A landscape with many valleys, sampled at points; each row gives a point and its height.
A ball rolls from a point to the lowest of its 2 nearest points, and stops where none of them is lower. Distance is the straight distance between rows; heights are no part of it.
q_368: [-30  -5  24   2  17   2 -10   0 -27 -30  12  26  -1   4  -7 -10   9  -6
   0 -27]  h=226
q_678: [ 22 -12 -23  -4  23 -24  23  15 -11  18  13  18  35  -2  14   5   0 -19
 -11 -19]  h=402
q_843: [ 14   3  -5  -2  20 -11 -19  -4 -29 -17 -16   2   8 -33 -10  14 -51   9
  -9   4]  h=384
q_897: [ 14   7 -19  -6  46  -1  20  -4  -1 -23 -15   6 -14  -9   0  14   6  10
 -17   6]  h=275
q_682: [ 14   1  16  -3  -4  -8  14  34  17  18   6   4  -1 -13 -10 -29 -19 -17
 -20 -15]  h=554
q_59: [-14  18 -21 -17 -33 -10 -35 -36  12   1 -10 -32 -20   2 -11 -32   4 -40
   6   7]  h=326
q_484: [-19   1  11   8 -35  36 -15  -6  13  21   5  -4 -46  -7  13   8 -21  16
   0  -1]  h=269
q_513: [ 27   2  23  13   4  14  -4  36  15 -17  -5   3   4 -22  -3   7  20  31
 -17 -23]  h=266
q_175: [-15 -15 -18   1 -24  23  -7  -7  -3  22   3  -7  11  39  16  19   0   3
  22  -8]  h=420
q_477: [-14  23 -14 -17   9 -34 -14 -25  -4  -5   0 -17 -28 -16  19  22  -4  -9
  -5   7]  h=270
q_729: [-27  18  -4 -13  42 -31  -1  -6 -12 -10  11   2 -24 -20  17  33   4  13
  20   8]  h=304
q_611: [ -3 -12   4  29 -23  12   5   7  -7   2  -8  -9 -27   6   1  14  -3  40
  12  12]  h=151
q_478: [ -3 -12  28   2 -13   3  -3  11 -27   7   3  35  17  -5   0   7  -7  34
 -12  14]  h=415
q_355: [  1   6  -5 -21  -8   8   5 -10 -17   9 -13   5  20  27  -3  -8   7   0
  -4  10]  h=108
q_641: [-37  15 -37   3  -5 -16 -27 -20  19 -10  -3 -16 -26   0   4  20 -10 -22
   4  -2]  h=221
q_750: [ 21  -3 -11  43 -10  -9  20 -15  19 -15 -22  16  17  -1  -9  -7  -3 -23
 -14  -6]  h=191
q_326: [-35  19  11   7   9  30  -9  -2   2 -28  -4 -11 -21   6 -16 -11  15  10
  19  -3]  h=347
q_172: [ 34   3  -1  16 -28   9   2  -2 -15  14 -13  33  14 -10  -7 -17  32  32
  12  -2]  h=139
q_516: [ 22   3  16  20 -19  18   2 -12  15 -10 -23  14   4  -7   3  10  30  22
   7   1]  h=52
q_864: [ 26 -14   8 -16  14 -24   6  -6 -29  16  -3  32  59   7   6  12  20 -31
   8  12]  h=433
q_531: [ -1  10 -20   4  17  -4 -13   7  24  19   3  15  -7 -11 -10 -47 -13 -22
 -15  27]  h=586
q_631: [ 12  12  31 -23 -21  -5   2  -9 -17  -5  -3 -36 -15 -10 -14 -21   1 -23
 -20 -10]  h=524
q_887: [ -5 -30  -4  11  -7 -20  18  16   2  33  39  19  -3   8   9 -24 -14  -5
  -4 -20]  h=237
q_20: [-24  11 -18  12   7 -17 -21 -19 -27 -16 -26   4  -3  13 -15  28   0   2
  25  27]  h=177
q_933: [ 12 -25   2 -13  20 -29   4  27 -13  42  28  17  15  -4  14 -19 -17 -19
 -11  -2]  h=340
q_914: [  9  10 -56   8  25   1  15 -21  31   5  15 -22 -34  -5  -2   0   4  -1
 -15  15]  h=289
q_454: [-20 -20   1 -23  22  -7   1  26   2   1 -11 -28   2  12  -3  33 -26 -16
  12  -9]  h=400
q_228: [-27   8 -26 -18   3  21  -3  -5   9  23   1 -42 -20  23   0  -1 -10 -27
   1   3]  h=449
q_652: [ 16 -25  23  -5  -1  24  11  11 -19 -12  -8  -3 -27 -10  -3  14   9  47
   8  -2]  h=71
q_860: [ -8  19  -1 -18 -12  23 -36 -10  -2 -17 -14 -28 -21   1  -7   5 -14  18
  16  22]  h=343
q_666: [ -7 -24  11  13 -31  -8  20  -5   0  18  39  23  10  23  31   8  23 -15
  -6 -25]  h=217
q_440: [ 27  37  22   7  24 -27  22   0   7  -4   2   8  11 -29 -24  -6  18   1
   5  41]  h=318
q_591: [ -9   0  29 -14 -27  19 -11 -25 -10  -8   6  -5  -5   8  -1  -9  -2 -21
 -17 -10]  h=508
q_749: [ 35   8   3 -28   3  10   3  -7  22  12   0   1   3 -25  23  12  -4   2
 -34 -17]  h=332
q_7: [  1  -1  12   2 -14 -17 -18 -14  -7  -6 -25 -12   6   2 -20 -14   4 -23
  28 -14]  h=385
q_480: [  0 -11   6   4 -35 -33   5 -13   9 -25   5   0  23  22   7   9  14 -35
 -16 -24]  h=316
q_196: [  1  -5 -32 -18  12  10 -15 -19   3 -14 -27  -5  -1   9  19  38 -27   3
 -14  13]  h=349
q_639: [ 14  14 -32 -14  31 -12  26   7  11  16  13 -11 -15  -7 -10 -47  12  29
 -22  22]  h=619
q_908: [ 28 -19   8  17 -33  -9  10 -19 -13  28  13  19  35   6  -1  -5 -14 -24
  20   9]  h=395
q_671: [ 29   0  -9  -8   7   4  -5 -12 -22 -12 -22   7  10  -2   1  34 -32   8
 -16  16]  h=369
q_402: [-22  15 -18 -36  13  28 -20   4   5 -18  -5 -23 -10   1  -3 -14  -5  19
  -8  -1]  h=392
q_906: [  9  12   6  10  40  -4  12   8  -9 -41   7 -19 -16  -4 -33  -3  15  41
  -5  17]  h=196
q_367: [  5 -11  16  29 -25   8  -1 -19   9 -23 -27  31  14  -5  -6  -2   6 -14
  15  -9]  h=129
q_421: [ 20  27  23  11  31  -9   5   2   5 -25  15 -14 -20 -26 -15  10  -1  46
 -21  46]  h=247
q_81: [-37  -4  -6  14 -12  24  -8   6   7  25   4   5   7  26  13   9 -13  28
  41   9]  h=407
q_586: [-37  -3 -20   1  11 -34  -7  -1 -14   3  -8 -14 -25  18 -20  20  10  -5
  44  20]  h=112
q_528: [ 10  24   4  12  21  -7   0  30  10   1  15  17   0 -32  -5 -44 -16 -18
 -28  10]  h=572
q_896: [  2 -15  21   6  -7 -27  18  29   6   8   6  11  30  12  -3  12  13   7
  -1 -16]  h=375
q_876: [ 37  -9  16  12  -5  22   3  24  -9  -2 -13  33  12  -8  -1 -11  34  40
 -24  -8]  h=209
q_401: [-16 -11 -14  40 -22  34 -15  -4  -5  17  20   0 -41   0  -1   4 -25  24
  17  11]  h=223
q_296: [ -6   4 -41  -8  27 -23   3  20  35  22   2  12  -8   0  -9 -50   2 -30
 -10  -6]  h=599
q_211: [-18  -8 -19  19   1 -12  15   3 -11  16  -6 -11 -33  10 -11  -5   0  -3
  26  -9]  h=193
q_597: [-10  11  10 -13   1  25 -21 -22   7 -31 -27 -18   3   0 -18  39  13 -14
   8  12]  h=274
q_546: [-12   4   7  -4 -24   7 -25 -10   1  -2 -14 -23 -27 -19  -7 -19   1 -34
  24 -12]  h=362
q_25: [-34   9 -23  -3 -15   7 -19 -23   8  -8 -11 -17  -7  19  22  35  12 -28
  12 -18]  h=124
q_581: [ 20  10 -39  -9   9   8  -2 -19  30  -5  -3 -13 -14 -14  17  17 -20  14
 -24  24]  h=320
q_452: [-24 -16  16  10  -3 -11  -6  28  11   9  13  21  40   5  13  -1 -11   3
  12 -10]  h=329
q_294: [-16   9 -30   1 -24  -5 -23 -24  18  -6  -6 -21 -16   2   1 -16 -21 -11
 -14  15]  h=280
q_361: [ -9  10 -47   9  15  -2   4 -14   1   6   8 -18 -39   6  -3 -12  19  -4
  18   7]  h=248
q_718: [ 29  38   0   4  20 -11 -10   5   7 -13  -4  -6   6 -28 -20   6  -6  21
 -12  47]  h=286
q_842: [-44   5  21   3  -2   5 -20  -8 -13 -29   9  -9 -25   8   5 -18  -2  -4
  12 -28]  h=290
q_474: [  0 -10  27  11  -4 -12  -3   4 -27 -22  -8  20  -7 -19  -5   8 -31  16
  -2  12]  h=399
q_19: [-30 -29  19 -12   3 -11 -10   4 -12  -8  21   9   5  15  10  -2   0 -11
  -5 -45]  h=141
q_246: [ 24 -11  10   4 -28  -3   1  -1 -19  19  31  16  32   7   6 -12 -21 -12
 -24  11]  h=364
q_252: [ -6 -16  31  14 -12 -30   8   9  20 -14  -9  12  45   9   6   4  21 -32
  11 -26]  h=344
q_476: [ -9 -24  16 -32   3  -8   9  21   4  -8  -9 -18  -7  19  12  38   5  14
   7 -27]  h=374
q_278: [  6  -4  29 -22 -25   3  11   8   0  16 -12 -22  -2  11  17  21  14   5
  13 -11]  h=345
q_86: [  9 -27  14 -14 -41  11   6  -9   4  32   6  -3  11  29  18  19   0 -14
  27 -12]  h=380
q_302: [-25  -6   8  23  -9   6  -1  10  14   1  -7  20  16   9  10  17 -21  -4
  33   7]  h=373
q_83: [  3  30 -10  -2  38   7   3  16   8   4 -12  19  36 -18   0 -23   8 -26
  -1  24]  h=642
q_52: [ 28 -17  -1  39  -9  -6  30   8  15 -10   2  36  28  -4  10   7 -11  -3
 -27 -19]  h=258
q_548: [ 31   5 -11   8  32 -23  11   0  -7  22   7  30  62  -4   6   8   4 -43
   6 -15]  h=432
q_780: [ -8 -25   4   7 -33 -34   2 -16 -15  -4  13  30  21  25  17  -1  14   2
  -9 -24]  h=282
q_667: [  8  -2 -11  -2 -13  32  22   9  10   9  -4  -8  10   6  -4 -15   8  14
 -14  -2]  h=225
q_414: [-27  -7  30   0 -33  -4 -11  10 -16  17  31  40   7  13  21 -11   5  23
 -16  13]  h=438
q_808: [ 29 -30  12  26 -28  -2  16   3 -23   7  19  27  23   5  16   9  -9  15
 -22 -20]  h=317
q_298: [ 16  -7  22 -10   6 -22  -5 -16 -29   9 -27   2   6  -5 -12   4  -2 -15
  42   9]  h=401
q_948: [-10  14  21   3 -23  29  -3  -1  20 -15  14 -15 -36 -19  21   8  -3   1
  -2 -16]  h=306
q_449: [  6   1  12   0  -5  45 -10  16  15 -15   3   0  -9 -19   9  -1  -6  32
  -2 -23]  h=308
q_393: [ 24 -10  12   2  19   5   7   3 -28 -13   7 -11 -35 -12 -26  -6  16  56
  -3  12]  h=136
q_258: [  0   3 -37 -35  34   2  16   6  28  13  10  -9 -17  -1  -7 -46  19  -4
 -20  -1]  h=610
q_526: [-11 -48   0   7 -27 -19  15  -1   2  27  45   7   9  38   6 -17   5 -17
 -13 -38]  h=53
q_837: [  3  -5   4 -16  -4  28   8   2  19  -4  -8 -37 -11   8   1  14  12  17
   5  -1]  h=300
q_40: [ -4  26 -13   0   7   4 -20 -25   5 -19 -28  -5   7  -3 -12   4  20   2
  26  22]  h=228
q_962: [ 27   9  24  10 -11 -10  22   0   9  -5   5 -13 -13 -29 -15 -23   2 -24
 -16  -2]  h=539
q_762: [  1   5  14   8  27 -12  23  -5 -21 -32  -7  -9  -4  -2 -16  10   7   9
 -23  15]  h=243
q_932: [-36 -10   8 -13  -4  -2 -20  23  -5  13  16  12   2   4  17 -18 -13   0
   8 -20]  h=251
q_571: [ -7  17   0  -5  26  42 -14   6  24 -30   1 -38  -6  -2 -12  -2  13  21
   1  -8]  h=398
q_95: [ 16  26 -19  11  40  -2  28  28  11  27  10  11  13  -8 -10 -27  25  33
 -16  33]  h=626
q_347: [  0  34 -11  -8  42  -3  19  22   3  35  17  17  33  -9 -10 -16  15  -9
 -23  29]  h=634
q_460: [-14   2  -9 -18 -11  35 -17 -12 -10  10  -3 -24   6  24   3  -2 -12 -18
 -20  -2]  h=483
q_542: [ -1   7  19   3 -19  25 -15   3   1 -23 -14 -17  -8  -4 -12  20 -21  -5
  26  13]  h=309
q_527: [-14   2 -13 -11  18   3  17   2  12   7 -14 -53  -8  17  -8  14 -18 -22
  21 -14]  h=423
q_194: [ 23  -1 -21 -22  27   4   4   5  -6  -1  -6   0 -21 -37  12  12   2  14
 -21 -14]  h=302
q_502: [ 19  -9   3  -4 -10 -12   1 -16 -26  11  -9  26  40  12  -2 -11   5 -23
  44   1]  h=414

Where does a ball stop that starts at each point below?
q_478: q_586
q_864: q_516
q_298: q_25
q_402: q_586
q_749: q_652

Call two points neighbours if one is among the 2 nearest of the other. Go from one point of each pair to the other, from neighbour to neighbour, staying as low as possible. Name the highest point that can't be avoided.
q_516 and q_526: q_571
q_516 and q_652: q_449
q_452 and q_526: q_896
